Points, in no order, along strands that fork, close into loops and pass close to each other.
Two points are linked if the straight distance between their rows is under 78.2. Some points are linked to none.
z468: 39	-22	-2	10	-32	-3	-33	0	30	18	13	-9	-19	2	-40	24	7	23	-4	-13	26	1
z76: -25	-7	9	-45	37	23	-4	12	-19	-38	-29	7	29	-15	11	-34	5	-24	-5	-1	-17	8
z231: 2	33	-7	-14	13	17	9	32	9	-8	-12	12	-48	5	4	42	-28	24	-13	-4	-41	-51
z383: -6	-8	-28	-26	-41	-2	13	10	-3	-11	-19	-3	-50	-25	22	-16	15	-7	49	-14	12	-12
z734: 11	-11	-5	1	9	42	-41	14	6	-28	-20	-4	28	13	-66	33	-13	-2	-13	-24	20	11
z953: -54	-2	-4	-21	7	27	27	28	-27	-36	6	21	1	-12	-4	-10	-9	-21	23	36	-33	-26
z686: -64	-19	-17	-33	2	26	6	2	-28	-38	-17	-4	5	0	-8	-20	27	-31	38	-1	16	17
z553: -33	-15	2	3	18	32	-31	0	-14	-16	-38	-8	38	8	-27	-7	2	-23	11	-21	34	40
z916: 4	14	-5	-32	15	-3	-12	3	10	-13	-6	9	-49	4	-7	23	-8	21	-25	-18	-33	-48
z806: -10	8	7	-42	54	-7	26	-21	-20	1	8	20	18	-21	45	-45	5	-13	-24	4	-30	-4
z301: -55	-14	-6	-15	-8	10	12	0	-34	-16	4	-3	-5	-18	-22	-18	19	-30	52	11	21	9
z405: 59	3	38	31	-41	-44	3	6	21	25	-10	-32	6	50	19	-4	9	25	2	-18	-1	30
z249: -36	-28	20	1	56	13	-4	13	-31	-20	-9	-3	64	0	0	-24	-23	-27	-9	5	8	44
z439: 6	-8	-5	13	-5	-46	-4	-56	17	22	33	-2	20	17	2	-6	34	18	-5	19	21	7
z776: 5	16	-9	-69	12	4	-5	-13	16	-15	-11	9	-35	-9	-1	-7	17	11	-20	-24	-29	-40
z821: 20	-25	31	6	8	-13	-17	-23	3	6	-7	-17	58	16	-19	-8	6	-24	6	-8	23	59
z681: 15	-25	19	12	25	-5	17	-6	-7	17	38	-9	61	4	26	-16	-6	0	-20	23	-12	43
z445: -9	-14	-1	-13	-5	-22	-43	-27	5	-12	3	-5	16	2	-55	12	1	6	0	-15	44	-2
z343: 26	0	-13	36	-24	28	-1	48	14	-5	1	-3	-6	3	-17	29	-23	12	0	-2	-16	-18
z444: 46	9	12	-4	32	-12	-17	-16	33	21	4	-16	-23	18	1	8	-12	33	-60	-18	-7	-20
z345: 33	-17	1	-16	-19	-17	-43	5	17	35	-19	-11	-46	-11	18	11	7	9	-8	-47	24	-1
z334: 5	-8	-23	0	-33	73	-12	16	-8	22	-28	10	-39	-20	-14	14	1	-16	29	-34	7	10
z310: -35	-5	-22	-68	-2	0	26	-2	5	-51	-3	8	7	-13	-4	-24	24	-13	15	15	-19	-40
z311: 6	-15	13	24	-29	-42	14	-43	14	17	34	-14	17	23	-5	2	28	7	21	35	23	13
z608: 30	34	10	33	13	-39	14	-24	0	33	-8	-2	-7	27	67	-15	-5	16	-37	-1	19	14
z808: -14	-10	-24	-49	-15	27	-25	-10	-7	-28	-24	10	-31	-13	-47	-7	10	-15	29	-31	26	-17
z641: 30	11	10	31	-70	-29	22	14	2	13	-11	-24	-27	28	12	28	-23	16	34	-14	29	7
z894: 31	17	-7	27	11	-17	-4	-24	27	6	-5	-20	-40	40	14	24	-10	44	-64	-12	18	-25
z524: -65	-8	3	-22	14	4	28	17	-30	-13	16	26	14	-17	21	-18	5	-13	-7	43	-35	-18
z155: -22	-11	-5	-19	-8	-3	-42	-21	-9	-35	-11	5	-2	-10	-58	7	0	-11	20	-17	44	-7
z994: 2	12	-4	-43	5	45	0	54	4	-19	-28	14	-14	-21	15	-7	-6	-9	-2	-19	-47	-23
z868: 7	2	-13	1	-6	-49	-17	-47	22	23	23	8	-12	6	-6	-1	19	21	-18	9	31	-13
z464: 11	-7	29	35	-55	-11	-2	-7	30	31	-15	-4	-12	4	-4	14	5	-20	54	-2	7	35
z277: -17	24	-12	36	-4	-41	35	-54	2	22	17	7	-13	14	60	-9	9	14	-2	26	22	-7
z644: 16	9	9	23	-58	-9	-4	16	8	26	-21	-13	-35	6	20	21	-11	-9	38	-25	20	22
z846: 5	29	-4	33	24	32	18	-34	18	-22	26	8	23	28	8	1	1	39	-38	42	-44	-13
z843: 17	-9	-9	-47	-12	-27	-49	-8	11	11	-9	6	-42	-23	3	-3	18	10	0	-44	19	-16
z855: 12	-12	20	42	-38	-51	31	-36	9	18	28	-17	10	37	11	-2	24	28	35	37	-9	15
z207: -36	17	-8	-21	12	34	14	32	-18	-41	3	18	-7	-17	-25	11	-15	-8	28	16	-36	-33
z514: -24	-11	-3	-7	-8	-14	2	-9	-7	4	11	11	-4	-21	-6	-5	15	-24	34	5	12	-3
z765: 13	31	-1	30	22	-5	7	3	12	1	-3	8	-8	12	26	7	-17	27	-31	-1	-14	-30
z529: -18	-2	-27	35	-29	54	-1	11	-11	2	4	-7	-10	-13	-58	16	-6	-17	55	4	17	23
z274: 11	26	10	13	22	-8	20	32	-16	17	-10	14	4	-16	70	-25	-19	-4	-24	-4	-26	-1
z10: 5	16	3	-24	18	13	7	42	-17	-5	-19	19	-9	-20	43	-29	-7	-13	-13	-13	-45	-15
z679: -22	22	-1	-22	17	23	-3	15	-8	-35	8	18	15	4	-43	38	-23	1	1	6	-29	-26
z798: -27	8	15	-31	42	36	-8	28	-26	-40	-28	15	40	-3	-14	-11	-26	-22	-16	-4	-31	7
z812: -19	13	-12	-24	34	-29	21	-31	-13	10	8	14	-1	-7	70	-47	20	-4	-20	13	-17	-23
z287: -4	-8	-20	45	-43	-5	19	12	1	4	26	-19	-9	-12	-24	15	-3	-5	53	28	12	9
z858: -61	-16	4	-32	33	9	10	12	-34	-21	-3	7	34	-15	27	-32	6	-23	-13	21	-18	2
z62: 44	-21	10	-5	-10	-26	-43	-4	34	30	6	-17	-23	-5	-10	18	3	25	-29	-34	30	2
z591: -10	-6	0	-34	14	-11	-17	-6	-10	3	7	13	3	-21	-7	-13	17	-23	1	-9	1	-9
z412: -34	-32	22	28	-8	-3	15	6	-18	6	19	-16	44	-5	-1	1	16	-18	11	38	2	24
z254: 13	20	6	10	41	19	3	-11	0	-13	22	13	48	15	-12	0	-15	20	-53	24	-35	0
z228: 7	21	7	11	19	-34	18	10	-10	32	-10	15	-9	4	78	-29	-14	4	-17	-8	-6	12
z509: -51	-23	1	7	51	16	-16	0	-31	-19	-37	-9	44	-3	-4	-21	2	-26	2	-12	25	52
z947: 30	30	-1	27	2	-17	8	-30	12	10	-15	-12	-31	42	47	2	-3	22	-65	-7	35	-7
z213: -4	-18	-19	-31	-5	57	-12	22	-2	-15	-19	6	-45	-15	-32	36	-7	-6	17	-23	-19	-34
z130: 3	-10	-26	-41	-14	60	-5	39	3	-27	-37	8	-29	-12	-4	-5	5	-13	5	-26	-31	-28
z651: -6	28	-13	45	13	14	30	-39	13	-22	31	15	-2	23	-3	14	2	40	-23	48	-30	-33
z818: -3	-12	23	3	-34	-16	-23	-26	25	31	-12	-5	-15	-16	0	7	20	-34	51	-11	18	39
z603: -37	-7	-25	-45	-11	32	-5	1	-10	-50	-33	0	-3	0	-26	-27	29	-24	25	-16	26	5
z577: 41	0	27	42	-34	-52	15	-32	31	25	5	-28	8	46	33	-4	16	31	13	4	3	19
z954: 1	10	-23	36	-36	-37	28	-10	-1	13	20	-18	-28	-4	-5	12	-21	14	48	21	24	-2
z458: 1	-13	-15	-37	-20	-3	-32	-1	15	-10	-3	6	-44	-23	-25	9	6	3	2	-36	19	-29
z29: -23	-7	10	2	38	16	-2	16	-21	-26	-1	2	61	-6	-13	0	-22	-18	-23	11	-6	13
z323: -9	4	-25	-66	-4	0	19	4	21	-39	-10	13	-21	-16	5	-24	25	4	8	-13	-19	-44
z31: -15	31	3	-7	31	19	6	7	-3	-20	18	23	30	11	-18	34	-20	9	-30	28	-47	-21
z222: -33	-13	-13	34	-26	26	17	6	-18	-10	23	-17	6	-9	-61	10	-3	-18	47	27	26	24
z359: 21	-31	18	8	19	-18	0	-23	-4	14	27	-13	69	10	-1	-16	13	2	-15	9	6	40
z188: -25	27	-21	45	7	-5	46	-3	-8	-11	32	15	-13	2	10	4	-14	23	-3	51	-20	-28
z238: 18	5	14	-38	41	19	-23	18	2	-5	-16	7	2	-10	-14	7	-21	-13	-28	-25	-18	-6
z453: 26	9	-10	46	-51	-30	36	15	1	1	12	-19	-20	29	4	18	-17	30	31	10	25	-2
z973: -26	10	-6	0	8	-44	22	-43	-10	23	8	13	-4	-6	68	-27	23	-3	3	19	3	-4
z564: 42	16	14	-28	54	-1	-11	-7	22	10	1	-1	-3	-2	-11	5	-20	9	-56	-22	-18	-5
z113: 9	-7	3	-5	3	25	-48	-4	-1	-5	-27	-8	31	9	-44	7	2	-23	3	-35	37	36
z449: -17	13	-12	41	-6	-10	27	21	-8	7	18	8	3	-3	17	2	-17	13	7	36	-12	-15
z763: -10	-20	33	3	-14	-4	-19	-18	7	13	-16	-9	20	-6	-21	-3	20	-45	28	-1	27	46
z160: 24	-12	6	1	-22	-9	-22	-15	12	-9	17	-13	21	13	-67	16	14	19	-7	-3	30	-9
z876: -2	-11	11	4	40	-5	26	-6	-15	30	28	8	46	-17	45	-35	-11	-4	-20	19	-17	39
z903: 24	-5	9	-11	16	30	-25	27	-4	8	-21	7	-5	-20	-7	-3	-7	-23	-19	-34	-14	7
z290: 36	19	-11	35	-14	-10	13	8	19	8	3	-25	-38	50	-4	26	-14	51	-41	-4	25	-36
z300: 2	-10	13	32	-6	11	-1	33	-7	11	9	-9	31	-3	8	0	-9	-21	13	28	-13	38
z8: -8	4	14	-13	52	6	26	-3	-16	17	21	24	33	-19	44	-30	-20	-4	-42	14	-36	11
z540: 42	-7	25	28	0	-2	-3	23	10	22	4	-14	21	-7	22	-1	-2	-12	-5	-1	-9	31
z401: 17	-6	-5	-6	-17	39	-29	19	-4	23	-28	-4	-20	-19	4	8	12	-22	18	-31	4	24
z567: 1	2	-6	23	-3	9	-1	30	1	1	18	6	12	-12	-18	14	-8	1	-6	23	-17	-25
z672: -25	-10	16	11	-9	-32	15	-4	-16	22	11	3	7	-17	18	-3	15	-23	26	27	5	16
z252: 14	13	-6	8	4	26	0	48	12	1	-10	4	-18	7	-5	37	-37	23	-20	-8	-42	-40
z724: 36	9	-21	32	-33	-25	18	15	12	7	16	-18	-40	30	-8	25	-9	47	-4	0	31	-24
z291: 0	3	-34	35	-43	62	7	23	-21	20	-15	-7	-40	-22	-30	20	-13	-10	42	-6	5	11
z362: 17	4	5	-9	16	-33	-11	-24	3	21	11	7	-1	-13	14	-12	8	5	-26	-12	3	-12
z220: 1	-3	4	-27	-10	-45	-30	-51	9	0	24	12	-8	-11	-28	4	26	11	-1	-8	37	-10
z504: 61	-13	28	23	-8	-31	0	4	14	29	5	-20	20	12	16	-11	7	3	-2	-6	-9	42

A piece is two or more points that can be reached from each other along the links. Count, over all rows, the pieces, the separate loops (a circle has one, a figure eight two, a Y none), the forks (points with three links) and the tips (points with one).
pieces -> 3
loops -> 4
forks -> 6
tips -> 4

A fork is a point with three links, a tip a point with one. Leave the first point through the second and follow the links. Name the first fork or tip that comes.
z567; z343 -> z310
z359; z821 -> z453
z651; z846 -> z734
z954; z287 -> z894
z818; z763 -> z277
z947; z608 -> z213
z458; z843 -> z445
